A landscape with many valleys, sampled at points; each row gives a point and its height.
A ball rolls from a point to the lowest of its 5 nearest points, and stops where none of them is lower. Distance is the straight distance between rows; heights are no part of it.
Vuvub: [ 46   8  40 -20 -13  35  23  38  19  16  16 -13   6   7 -20   6   2  -5
 -16 -28 -23 -11   8  15 -28]  h=74.1
Vovug: [-24   5 -19 -18  11 -29   7   5 -13  15 -24  15 -27 -13  13   1  17  10
  19  13  32  -5 -24 -31  32]  h=50.1
nonik: [ 43  31  29 -60  -4  15  19  38  12  28  13  12  32   6 -47  19   5  -1
   7 -11 -43  -3 -13   2  27]  h=86.3
buzom: [-18  14 -25 -31   0 -22  15  10 -26  17 -27  13 -33 -31   3  -2  14  19
   4   6  32 -18 -23 -28  16]  h=55.2
puvis: [-53 -32 -52  38  -2 -44 -16  -4 -27 -47 -21  -9 -25 -39  27 -22   4  -4
 -23   5  35 -11   4 -20 -11]  h=41.5
Domum: [-14  24 -24 -13   0 -29  12  -1 -18  -8  -6   8 -38 -42  19  -3  13  18
  -6  12  29 -17 -27 -31   0]  h=59.5
dukar: [-22  19   3 -22  -8  -6   0   9 -10  19 -20   6 -19   2  10  -7   5  -2
   4  10  16  -6 -23 -20   9]  h=73.7
kabi: [-29  -4 -20  -5  15 -25 -11 -10 -17   2 -24  16 -26  -6  18  -7   4  14
   9  11  34  -3 -13 -22  26]  h=50.9
Zug: [  4  39   4 -38 -13  16  22  39   1  38 -17  20  -2 -13 -15   2  10  -6
   9  -1   3 -16 -17  -3   3]  h=70.7
Podof: [  7  34  17 -24  -5 -11  48  53 -10  -7  -4  18 -37 -48   2  13  23  -5
 -17   0   0 -27  11 -13 -24]  h=78.5
Dogi: [-23 -32 -33  52   9   2 -31 -40 -10 -16 -20   0  -6   1  20  -7  10  -4
  20  10  19  10  -6   8 -23]  h=45.0
Fek: [ 27  32  34 -47  -4  16   0  28  15  23  19   2  22  17 -41   8   1   5
  11 -13 -39  -7 -15  -1  27]  h=89.3
meve: [ 17  35  -2 -43 -13  18  13  41  10  32 -11  11   8  -7 -26   3  13  -4
  14  -1 -23 -13 -21  -4  14]  h=74.9
rolu: [-44  -2 -51  13  19 -30 -23 -17 -11  13 -34  34  -9  19  19  -1   6  -7
  30   8  28  13 -28 -22  31]  h=29.4
kepu: [ 38  -9  51 -13  -5  16  27   9  21   8  32 -28  31  11 -24  -2 -26  -5
  -3 -16 -29 -14  18  15 -20]  h=39.5
rerot: [ 46  11  43 -52   5  20   9  30  11  27  26  -2  56  15 -59  10   1  12
  15   6 -43   1 -22  10  39]  h=81.9
zuzu: [ 12  37  -2 -41 -20  20  28  53  10  24   4  23  -3 -19 -17   4  10 -17
   9 -10 -18  -8 -19   1   3]  h=74.4
vedu: [ -3  30 -12 -18  -8 -14  31  21 -23   5 -16   9 -34 -46  14  -2  18   4
 -19   7  18 -19  -3 -19  -7]  h=75.3
fos: [-27 -36 -48  61  16   1 -43 -59 -14 -22 -26   9   2  14  12 -14  -8   3
  25   3  18   4 -16   1 -14]  h=46.3
faru: [ 30 -16  40  23  -6  28   3   9  13  -3  11 -50  -9   3  17   1 -27   4
 -25   1  -6  -7  28  15 -55]  h=45.7
boz: [ 41  -3  58 -17   7  22  18   5  30  28  42 -16  42  36 -28   9 -19   4
 -18  -7 -42   5  37  31  -1]  h=30.9
noven: [ 57   2  74  -4  -6  25  36  35  38  20  43 -20  31   0 -43  17  -1  -7
 -35 -23 -31  -2  22  35 -40]  h=91.3
vabi: [ 40  36  34 -16 -11  19  31  52   8   2  15  -1 -21 -21 -12   2   3 -22
 -21  -8 -19 -12   6   7 -38]  h=81.5
Ped: [-11   2 -22 -21   3   7 -25 -24  13  18 -14  26   4  31 -11   8   3  -1
  40  -3  -2  13 -14 -13  33]  h=56.9
Guv: [ 42   3  51 -29  -9   9  23  21  24  13  36 -14  22   3 -35  -1  -3  -5
 -13 -21 -28  -7  21  11  -4]  h=58.0
Mabal: [-16  -8  -3  19  13   2 -21 -22   0 -18 -19   3  -1   3  16 -10   3 -13
   9  15   3  14  -7   7   0]  h=56.7
fut: [-37 -32 -15  60   3 -14 -17  -1 -14 -40 -11 -20 -11 -14  29 -26  -6 -16
 -27   7  27   0  15   5 -38]  h=55.0
vafo: [ 48  26  36 -26 -18  32  33  67  16   7  23   0 -11 -15 -26  12  17 -20
 -18 -10 -27 -11   4  11 -27]  h=79.4
vibip: [-37 -25 -32  23   1 -33  -8  13 -17 -33 -18  -9 -32 -41  21 -16   7   1
 -18   3  43 -19  -6 -24  -2]  h=37.4
vuze: [ -4  -8   8  15  -6  12 -13 -15  11 -14  -7  -6  -6  16  14   1 -10 -14
  16   6  -1   7  -6  12   0]  h=58.6
Zum: [ 37 -18  72   7   5  28  20  -5  25  19  38 -18  38  27 -28  15 -17  -5
 -29 -10 -47   4  48  36  -5]  h=32.0
litu: [ -5 -12   9   2  -8   0   0  -1  -7  -6  -2 -10 -16   3  20  -4  -7 -12
  -5  -1  12  -1  -5   4 -13]  h=62.6
Gira: [-55 -16 -52  25  15 -32 -20 -24 -14  -5 -26  14 -18  -3  24  -3  22  -2
  27  20  33   1 -13 -19  15]  h=42.3
fet: [ 25   4  31 -23  -9  11  -4  -7  20   4  19  -3  20  21 -16  15 -19   2
  10  -7 -28   6  18  13  13]  h=64.7
Mazu: [ 32  -9  19   9   9  32  -7 -53   6  13  26  18  60  56 -26  19  -4   6
 -10  -4 -34  34  33  36  18]  h=53.9
nena: [  9  23   9 -41 -12  18  -1  19   4  30 -13  10  -2  -4 -13   7  12   1
   3   0 -11  -9  -9   1  12]  h=80.6
bese: [ 18   1  22  -8 -18  22   0   9  13   4  12 -15  -5  20   3  -5  -1   5
   5 -13  -5   3   2   5 -16]  h=55.5
bekis: [ 11 -19  21  30  -1  19  18  26 -11  -1  -2 -31 -20  -8  20  -8  -6  -8
 -36  -7  -1  -8  10  16 -61]  h=49.2
bil: [-47  -9 -61  10  20 -47 -20  -2 -17 -18 -16  14 -27 -20  24 -12  12   8
  24   9  45 -13 -16 -27  18]  h=43.8
dulak: [-10 -24  -4  23   7   6  -3 -11  -3 -21 -13 -10 -15   2  25  -8  -5   4
  -6  13  12  16   4   2 -22]  h=52.0
mafum: [ 21  -7  -2  13  -4  14 -22 -39  21 -12  12   3  17  30  -3  19 -15  -3
  17   5 -14  11   7   6  10]  h=43.6
Lof: [-16 -26 -18  53   5   6 -26 -18  -6 -23 -12 -10   1   3  32 -10   0  -5
  -3   7  16   8  11   3 -35]  h=47.7
Fop: [  1   7  18 -25 -23  19   9  19   4  18  -9 -10 -17   7   5   3   1  -9
  -8 -12 -13   1 -18   5  -6]  h=81.6
sunov: [ 18  -4  13 -16 -12  11 -16 -18  24  -3  19   4  21  31  -8  12 -13   0
  16   4 -14  11  10  12  24]  h=53.5
gosak: [-42 -27 -26  49 -13 -28   0  16 -23 -38  -6 -40 -19 -41  28 -32 -12  -7
 -43  -4  37 -21  21  -8 -41]  h=41.9
Fikor: [ 37   3  32 -20   8  36 -13 -47   8  20  21  33  67  57 -33  26   8  10
  -1   2 -46  31  35  35  38]  h=71.9
ton: [-33  -9 -17  15  -2 -28   8   3 -16 -30 -12 -21 -38 -37  34 -15   0   7
 -39  -3  31 -13  -5  -9 -25]  h=45.9
porag: [ 31   2  32 -23 -16  23   7   3  17   9  25 -13  11  18 -18   8  -9   6
  10 -13 -18  -1  13  12   4]  h=59.2
Ziz: [  2  16   6  -7  -7  -7  33  26 -19 -11 -10  -5 -27 -40  18  -1  12  -1
 -17   0   6 -17  -2  -4 -33]  h=90.3
vir: [  2 -27 -27  48  10  14 -35 -57   7 -16   5   2  15  19   6   1 -18  -9
  12  20   7   6  12   5 -19]  h=44.4
menes: [-30 -18 -43  33  -3 -35  11  20 -32 -32  -1 -28 -39 -51  28 -24  -6   7
 -34   0  29 -19   0 -20 -26]  h=35.9
babez: [-13 -15  -2  34   4  -5  20  14 -26 -18 -13 -34 -14 -30  35 -18   2 -15
 -33  -4  14  -4   5   9 -43]  h=53.6
vupal: [  3 -17  27  27  -1  25   8   7  -6 -12   1 -31 -16  -6  21 -17 -14  -5
 -17   7  -2   2   9   5 -35]  h=49.3
sesa: [-24  20 -13 -22   2 -16  -1   6 -12  35 -18  36 -18  -3  -2   3   8  10
  17  12  27  -2 -25 -31  42]  h=55.3
Rana: [ 25  -5  24 -14 -12   9   5 -24  20   0  25   1  30  31 -15  11 -12   3
   2  -8 -25  10  27  16  23]  h=61.6
suni: [-58 -39 -35  69  -4 -24 -21 -13 -17 -37  -8 -33 -12 -12  22 -26   4  -5
 -22  13  36 -11  17  -3 -40]  h=60.9
rakur: [ 20   9  27   8 -14  23  24  32  -1   8   0 -17 -20 -18  16   1   9  -7
 -26 -10   4  -9   5   8 -52]  h=53.4
Lorop: [-25 -18 -25  49 -14 -23   4  22 -24 -42  -8 -37 -44 -68  39 -23  -1  11
 -47  -6  44 -27  12 -15 -53]  h=39.9
zego: [ 41  -5  43   0  -9  35  22  12  29   2  35 -39  -2   5 -13   8 -20  -4
 -18 -19 -21 -15  21  17 -35]  h=31.0
Risi: [ 26  -7  38 -11   0  21  -4 -43  11  20  32  12  53  52 -13   5  -5  -3
 -10  -7 -38  20  45  41  24]  h=44.6
zufez: [-14  19 -19 -34   2  -2 -23   3  18  33 -13  37  13  32 -21   1  -1  16
  44  -4  -5  11 -25 -13  51]  h=59.0
tuka: [ 20 -15  22  14  -7  15  -5  -5  19  -4  11 -25  -8  17  19  -2 -21 -10
   4   2  -1  12  10  11 -25]  h=56.0
Veti: [-27 -19 -17  28  10  -8 -10   0 -22 -27 -15  -5 -19   1  28 -15   2  -2
  -4   6  23   2 -12  -7 -10]  h=49.4
lim: [-12  21  -6 -29  -7   3   2   9   1  39 -25  21 -14  -7   1   0   4  -4
  15   6   1  -1 -29  -7  28]  h=63.1
tilu: [-35 -18 -32  43  19 -15 -23 -25 -25 -22 -16  19 -17   6  28 -17   9  -8
   7   7  20   4 -10  -8  -5]  h=44.9
loguv: [ 65   6  57 -26   1  21  42  40  34  15  44  -7  29  -2 -45   3  -1   3
 -15 -26 -39  -9  11  20  -9]  h=77.7
tiz: [ -1 -33 -12  57   6   7 -36 -39   1 -28  -7  -7  12   7  17   1 -17  -5
  16  21   8  18  18   7 -26]  h=44.7
paf: [ -8 -23 -33  37   6   9 -35 -54  14 -17  -3  10   8  10   6   5  -6  -7
  24  20   3  21   0   4 -14]  h=45.8
latib: [-24   7 -31 -26   4 -21 -14   1   6  33 -33  37  -7  17   4   3   4   6
  36   6  20   1 -27 -17  40]  h=48.1
tulip: [-14  10 -18  -5   6 -29  21  23 -20 -19  -4  -9 -42 -58  17  -8  14  16
 -26  -1  16 -27  -5 -19 -18]  h=66.5
vabik: [ 16 -23   7  36   2  19 -10 -44  13 -10  22 -16  22  16   6   2 -33  -2
   3  10  -7  22  34  14 -15]  h=41.2
vemu: [  9  18  18 -35  -6  12 -19  -4  13  13   3  19  27  35 -29  14 -11   9
  28  -4 -34  13 -13   4  60]  h=89.7
Rel: [-40 -18 -36   6  22 -36 -14 -19 -15  -3 -29  15 -18  -6  26  -6  10 -10
  19  16  34  -4 -21 -29  25]  h=46.7
nul: [-11   5 -14 -18  -9  13 -22 -25  17   4  -4  10   5  20  -2   4  -8  -2
  31   5  -7  13  -9 -10  13]  h=57.3
veg: [ 12  13  -3 -13  -9  13 -17 -19  29   4   9  23  23  32 -15  20  -5   3
  31  -3 -30  23  -6   4  42]  h=74.3
Retu: [ 48  31  35 -43   0  26  16  29  14  18  18   6  16   5 -43  12  12   2
   8 -16 -33  -3  -8   3   9]  h=82.5
bideg: [-33 -14 -12  37   5 -23  -6   3 -20 -34 -14 -29 -20 -21  23 -30   4   0
 -27  -5  25   0  -9  -4 -20]  h=54.8
Lotup: [-32   8 -16 -10   5 -21  21   0 -18   0 -14   3 -24 -14  26  -4   3   1
 -12  12  19  -3 -16 -17   6]  h=81.3
zeza: [-21 -23 -11  50  -6 -13   9  13 -22 -32  -3 -48 -19 -43  23 -24 -12   2
 -46  -4  30 -24  18   1 -44]  h=45.5
dif: [-58 -17 -67  23  34 -42 -29 -27 -23   1 -26  30  -7   7  21  -9  16  -2
  45   2  36   6 -18 -23  17]  h=39.2
sig: [-12  46 -29  -8  -1 -37  25  38 -13 -19 -29  14 -64 -67  16  -3  17  21
 -12  -2  17 -20   0 -34 -21]  h=64.1
dapiz: [  9  31   6 -42  -5  16   4  32   1  34   1   9   6  13 -25   4   7   0
  22  -4 -22   7 -29  -1  38]  h=78.8
Korun: [  6  12  -5 -25  -7  -2 -23 -14  17   9   2  30  33  35 -31  24  -2   1
  33   1 -17  12   0 -10  46]  h=76.3
Mubok: [ 22   0  22 -26   5   9  -8 -26   9  19  21  27  57  46 -29  16  -5   4
   6   2 -41  20  14  17  43]  h=75.4
noti: [ 46  14  46 -46   6  12   6  -1   7  27  31  13  57  46 -46  16   0  11
  21  15 -51  12   9  20  53]  h=87.6
riba: [-30  26 -37  -8  -4 -33   8  27 -16 -26 -17  -3 -47 -63  19  -5   6  37
 -12  -2  25 -17 -11 -28 -17]  h=55.1
pasus: [-29 -10 -43  20  -6 -37   2  18 -18 -35 -19 -17 -49 -64  20 -18   5   8
 -23  -8  37 -27 -12 -20 -20]  h=30.8
sipu: [-26  16 -48 -12  15 -34  -1  18 -25 -19 -23  10 -49 -51   6  -7  16  37
   1   0  39 -16 -24 -38   3]  h=52.3
Pizan: [-56 -18 -66  13  27 -59 -24 -16 -22  -2 -25  20 -26 -15  27 -13  11   7
  25  14  47  -6 -17 -31  24]  h=42.8
fanad: [ 37  14  34 -53   5  13  -5  15   2  29  21   9  51  23 -47  11   6  11
  21   5 -41   8 -16   9  51]  h=91.1
kifer: [ -5  32  -1 -34 -12 -11  20  28 -21  31 -11  13 -28 -23  -4   7  13   1
  -1   3  13 -15 -17 -12   1]  h=63.4
Begiv: [-23   3 -25   0   7 -12 -19 -16   2  14 -29  25  -6  23   9   0   3  -3
  35   5  18   6 -29 -12  20]  h=49.1
raz: [ 31 -20  44  -1  -6  16  22 -19  25   6  33 -15  29  29 -15  11 -23   3
 -20  -4 -29  13  40  31   5]  h=36.9
Nus: [ 28   7  46 -32   4   8  16 -17  19  18  35   5  55  40 -24  15  -2   7
   5  -1 -37  11  28  29  37]  h=72.3
Nolap: [ 35   0  21 -15  -2  15  -4 -31  14  11  33  16  48  45 -24  16 -11  -1
   3   0 -41  26  19  25  27]  h=58.3
rigas: [-39 -24 -46  49  21 -18 -35 -33 -24 -23 -16   6  -8   5  15  -3  14  -6
  13   7  28  -2 -11  -5  -4]  h=43.4
Govat: [  5 -32 -35  25  17   7 -38 -65   1  -8  -1  14  14  17   2   7  -8   1
  26  21  10  18 -10  -3  -2]  h=46.5
lifo: [-13   5   6 -13  -3   5 -12   8   3   8  -8   4 -21  13  16  -2   3  -2
   7   2   0   3 -19  -1   5]  h=83.7
kure: [-50 -22 -50  28  11 -47 -15 -12 -23 -31 -21   3 -23 -32  19 -11  10   6
  -1   9  44 -13  -4 -24   0]  h=41.4
saz: [ 43  11  33 -40 -18  25  21  33  12  13  20  -6  23   4 -36   5  -4  -5
   3 -24 -35 -17  -4   4   8]  h=77.0
rokab: [-29 -25  -3  47   6  -3  -6   0 -18 -31 -12 -34 -13 -13  27 -27  -9   5
 -21  -1  15   3   8   1 -34]  h=54.2
mur: [ 14 -22 -18  30   6  19 -19 -73  14  -9  24   2  37  32  -4  19 -16  -7
  -6   3  -7  21  29  12  12]  h=37.6
geduk: [ 55  18  44 -28 -17  27  15  36  18  13  28  -8  19  -9 -39  11  13 -12
  -6 -21 -31  -8   4   9 -17]  h=73.8
vedug: [-52 -32 -46  64  12 -26 -42 -39 -23 -38 -20  -3   3  -7  23 -18   3   0
   1  10  23  -3   9   9 -31]  h=52.2
Tubi: [ 65  27  52 -23  -6  27  45  70  27  -3  19  -4  13 -21 -48   5  16 -21
 -13 -14 -39  -4   6  14 -14]  h=80.5
pame: [ 22 -29 -18  26   3  13 -24 -79  13   3   9  12  39  35 -12  17 -14  -5
   2   6 -13  26  12   9  13]  h=31.7
febo: [ 31  -1  37  -6 -11  17  10   5  13  -2  32 -31  -2  10  -3   5 -21  -6
  -1 -15 -21  -1   9  18 -19]  h=40.0
Rokek: [-11 -29 -21  48  11   3 -27 -40   6 -20 -14   5   2   9  12   1  -2 -11
  18   7  11  16   0   0 -21]  h=46.1
Zedes: [ 25  -8   4  25  -3  18  -2 -54  17  -8  33  -2  40  37  -4  11 -26  -3
  -5  -8 -22  25  33  22  15]  h=41.6
doro: [-21 -11 -18  35   3 -20  20  15 -32 -31 -11 -46 -29 -54  34 -18  -7   7
 -43 -18  26 -22  14  -2 -40]  h=42.0
Tute: [  8  18  18 -35 -16   4 -16  10  13  22  -7  10  17  25 -21   9   1   5
  19 -10 -25   7 -14  -3  38]  h=89.9
pufe: [-25 -21  -8  47  -2  -7  18  22 -17 -24 -15 -41 -19 -27  31 -18  -3   2
 -43   0  23  -1   6  15 -44]  h=48.7
mibiz: [ 13  24  23 -38 -13  21   2  23   6  18  -2   3   8  13 -27   1   3   7
  10  -8 -20  10 -15   1  24]  h=86.6
Tebu: [-33  -2 -39  -4   9 -41   8  -2 -24  -7 -17  -2 -38 -39  18 -13   4  14
  -2   4  34  -8 -17 -31   9]  h=46.4
Duz: [-38   3 -58 -16  10 -56 -13  -3 -26  -4 -24  10 -42 -40  11 -11   5  30
  15   7  38 -10 -21 -32  24]  h=48.6
dipaf: [ 20  11  32 -45  -3   8  -7   3  16  12  13  20  44  46 -43  17  -1  17
  19   1 -25  11  -3   7  47]  h=93.2
Davu: [ 16  27  24 -39 -12  24   1  24   1  18  10  -3  -4   3 -10   5   0  -7
   0  -9 -18 -17 -21   5  -4]  h=91.2
gak: [  8  36 -25  -8 -11 -32  42  38 -24 -25 -17   1 -47 -62  18  -9  14  23
 -11  -8  14 -24  -1 -21 -24]  h=72.4
puba: [-40 -21 -28  57  12 -18 -29 -28 -11 -26 -16  -9   1 -13  22 -17   6 -14
   2  16  24  10   5   0 -19]  h=47.5
fudez: [ 11  17   3 -36  -6   3 -14  -4  21  17   1  29  33  39 -33  20   6   6
  38   1 -26  16  -6   6  58]  h=84.5
lizo: [ 38   4  44   1 -20  31  31  27  20   6  23 -40 -18  -7  -4   9  -9  -7
 -17 -20  -5 -10  20  11 -44]  h=38.7
vom: [ -9 -23  11  47   2   5  -9  10   3 -22  -7 -37  -5  -1  27 -11 -18  -4
  -7   9   6   6  19   8 -38]  h=52.5
sur: [ -8   3  -3  -2   4 -11  24  15 -29  -9  -6 -10 -21 -26  28  -4  10   0
 -22   2  21  -8 -10  -2 -20]  h=81.8
Vin: [-33  -5 -21  13  14  -5 -16 -15  -2  -8 -16   9 -12  15  14  -4   5  -9
  17  14  16  10 -10  -3   7]  h=61.2
Fituz: [-16  -9  -2  11   6  -5   3  -4 -18  -9 -15 -13 -16  -6  28 -17   0  -5
 -17   6   6   1 -16  -5 -14]  h=60.4
saguk: [-50 -26 -54  39  25 -12 -28 -44 -18  -4 -30  16  -4  -3  15   2  17 -12
  25   9  26   1 -19  -8  -5]  h=42.4
zera: [ -8  21   3 -15  -6   0  13   7 -12  12 -20  -2 -25 -17  14  -4   9   1
 -14   8  11 -15 -15   0 -14]  h=85.1
talo: [-21  26  -1 -23 -11   3   7  11   7  20 -28  10 -12  13   4   4   0  -6
  21   5  -7  -5 -23 -16  27]  h=75.5
birul: [ 35  41  29 -34 -15  28  39  93  18  20   1  17 -17 -25 -31  13  19 -18
 -23  -5 -27  -9   5  12  -3]  h=78.7
zasi: [  8  10  13 -16  -6  13  24  33   5   7  -2  -3 -16 -19   7  -2   3  -9
 -15  -5   0 -21  -6   1 -33]  h=74.7
Bidag: [ 40 -15  52   6  -6  26  20   6  27   5  38 -27  20  24 -12   6 -27  -3
 -16 -10 -25  -9  30  23 -13]  h=36.7
niro: [-24  17  -8 -19  -9   4 -16   3  -5  25 -16  16 -12  16   2  -4   8  -7
  13  15  16   5 -38 -17  25]  h=66.2
seg: [-14   5 -17   8  -1 -23  24  17 -21 -29  -4 -18 -38 -44  24 -12  13   4
 -34   0  23 -16  -5 -12 -28]  h=59.3
vetig: [ 28 -21  22  14  -8  21   7 -21  25   3  36 -20  21  18   0   6 -24   3
 -10  -4 -13   8  47  13  -8]  h=39.4
Fupab: [ 42  -9  65  12  -2  30  34   8  34   6  52 -44  25  15 -17  14 -17   4
 -25 -14 -18  -4  43  21 -33]  h=38.6
vopaz: [ -2 -15  10  42   2  14   6  21 -21 -18  -6 -39 -20 -19  32 -14 -12  -3
 -46  -6  16  -5  16   7 -53]  h=52.4
Lek: [ 60  40  31 -44  -1  33  33  79  16  15  22  13  12 -10 -50   7  21 -10
  -2 -11 -43   3 -14   7  12]  h=79.3
lib: [-24 -26 -46  35  17  -2 -38 -45   4  -7 -13  18   1  17  15   0  -7 -10
  33  16  12  10 -15 -11   9]  h=44.5
zoroz: [ 34  11  34 -32  -6   9   6 -11  19  14  19   8  35  30 -25  22  -7   2
  17  -8 -40   6  13  13  40]  h=77.1
sidid: [ 28  24  20 -24 -14  22  21  46   7  20   8  -5  -3 -14 -23  13   9 -18
   1 -16 -26  -7  -4   0 -12]  h=80.7
Dilop: [  2 -27  18  50  -3  16   6   9  -8 -18 -10 -46 -12  -8  23 -12 -11   2
 -24   6  16  -4  16  18 -57]  h=52.1
Ripem: [-42 -27 -44  56   6 -29 -22 -15 -21 -39 -17  -1 -11 -16  31 -20  10 -18
  -9   9  32  -4  -6 -15 -23]  h=44.8
zut: [ 10   8  -4  -3  -5   2 -13 -38  14  -5   7  19  33  31 -20  15 -10 -12
  19  -2 -19  28  10   5  31]  h=57.2
Biva: [-15  24   4 -43 -13   6 -11  18   5  41  -4  20   2  11 -14   0   9   2
  22  -1  -2   4 -15 -12  39]  h=70.9
Ligoz: [ 30 -10   1  -2  -3  23 -11 -58  14  16  20  18  49  42 -10   9 -10  -9
   0  -7 -29  28  29   8  23]  h=49.8
gir: [-23  -6  -3   7  -3 -18  12  -6 -23 -10 -13 -12 -18 -28  17 -13  10  -6
 -25   1  26 -19 -14 -11 -13]  h=66.1
roral: [ 29  30  26 -47  -6  13   7  32   7  28  18  11  26   5 -41  10   4   2
  20  -9 -27   0 -28   5  36]  h=86.2
talug: [-14  -2  -1  12   2 -10   2   2 -13   3 -15  -9 -24  -5  25 -13   7  -4
  -9   8  18  -1 -10 -16  -8]  h=65.5
benav: [ 29   3  22  -5  18  48  -8 -54   9  25  29  26  71  58 -19  19  -9  16
 -13   1 -42  42  37  36   9]  h=50.5
lol: [-49   4 -42 -16  22 -37 -12  -5 -18   8 -18  27 -25 -14  13 -12  12  20
  26  14  46   1 -29 -33  35]  h=44.0
fur: [-49   3 -53 -12  21 -50 -22  -9 -11  14 -32  40 -28 -13  22  -7   4  17
  40   9  47  -5 -20 -34  48]  h=43.5
vez: [ 21  19  10 -19 -12   7  41  41 -10   7   0  11 -27 -32   2   3  12 -10
 -24  -7   0 -23  -2  -3 -30]  h=73.4
Denoz: [-19   8 -35  -1   5   2 -30 -39   7   6 -22  23  -3  25   8  12  -4  -1
  37   1  10  27 -15  -7  24]  h=36.0
zitos: [-55 -16 -51  41   9 -35 -30 -15 -15 -36 -11   5  -9 -21  18 -10  18   0
   4  10  36  -3 -11 -20 -11]  h=42.7
Lag: [-35 -12 -30   0  11 -40  -7  -3 -27 -20 -18   3 -23 -22  22  -5  12  -2
   1  10  33 -11 -14 -22   8]  h=37.5
pifuf: [  8  -3 -17   6  -3   4 -37 -65  24  -7   2  13  21  21 -11  13 -17 -12
  32  -2  -8  29   5   3  13]  h=43.0
tez: [-49 -19 -77  37  23 -37 -32 -34 -28 -11 -23  24   0  -1  15  -7  14  -3
  27   7  34  -8 -14 -23  10]  h=41.3
guvuz: [-44   7 -46 -20  12 -40 -17 -12 -10  20 -30  44 -14   6  16  -9   4  10
  32  11  48   3 -24 -24  39]  h=40.1
Fabi: [ 36  -4  43  -4   1  32  -1 -33  23  15  29  13  65  49 -29  17  -9  -1
 -17  -3 -42  17  45  39  13]  h=36.4
buras: [  7 -14  23   9  -8  13  -1   3   6  -5   1 -23  -3   5  18  -8 -11 -14
  -1  -2  -2   9   6   6 -19]  h=53.7
baz: [ 34  18  23 -56   7   9   7  23   6  23  14  21  50  18 -49   7   3  21
  29  -9 -39  18 -21   9  63]  h=93.0
pipof: [  0  42   1 -25  -9 -21  46  39 -11  -7 -12  11 -45 -54  14   9  14  13
 -14   8  19 -28   3 -12 -22]  h=73.6
lum: [ 44 -17  75   8   2  32  33   3  31  21  52 -26  35  30 -31  14 -25  -8
 -48 -14 -40   2  50  36 -19]  h=37.3
Rimif: [ -1   8   9 -23 -20  11 -17 -10  17   8  -2   7   2  24  -5   4  -9   0
  17  -4 -12  19  -4   2  15]  h=73.2
digu: [ 28  36  31 -27 -15  21  36  66   1  23  -1  12  -7 -23 -13   8  23 -12
 -13  -2 -21 -15  -3  11  -9]  h=77.5
pumo: [-22   2 -39  11   2 -40   6   2 -25 -29 -11 -11 -44 -47  13 -16  12  20
 -16  -3  26 -15 -17 -31  -5]  h=41.8
tuk: [-53   1 -55 -20  21 -55 -18   4 -20  -3 -28  19 -34 -23  12  -5  10  22
  29  10  55  -8 -25 -32  38]  h=46.0
res: [ 50   4  62 -11   0  19  23   5  21  15  35 -17  46  24 -36  11 -12   7
 -22 -14 -40  -6  19  37   3]  h=4.7
dobul: [ 33  -5  22   8  15  35  -2 -48  13  14  28   9  54  49 -19  16 -12   3
 -17 -16 -51  28  33  36  11]  h=44.2
vob: [-33 -33 -17  54   4 -16 -22 -20 -14 -28 -13 -10  -4  -5  20 -16   5 -10
 -10   7  24  -1  11  12 -31]  h=50.2
lop: [ 49  11  60 -36   9  13  15  21  20  20  32   2  42  17 -40  14  -1   6
  -2  -3 -42  -6   5  26  24]  h=58.5
rago: [ 24  12  20 -33 -17  14  -5  11   4  13   9  -6  -2  20 -12  10 -12  -2
  11 -12 -24   1  -1  -4  19]  h=80.8
Mogof: [ 12 -17 -12  36  -6  19 -27 -38  11 -23   9 -13  11  10  12  -4 -22 -10
   9  16  -1  16  20  14 -25]  h=42.6
Sume: [-36 -22 -23  39   6 -22 -12 -18 -11 -27 -19   4 -12  -5  24  -4   7 -10
   2  13  20   0  -8  -2 -15]  h=46.6

Call two points neighbours if one is among the 5 nearest of the other. Go from one point of each pair to the other, from neighbour to neighbour, staying as low as possible. Name the highest point that can't be avoided.
res and Denoz: paf
zego and res: Bidag
pame and res: vabik
rolu and Denoz: lib

Two balls start at each pair of points below. Name the first point that both come to, or write -.
mibiz and meve: lim
Mabal and puba: -
rokab and Sume: menes
vabi and zuzu: -
nena and Retu: -
talo and Vin: rolu
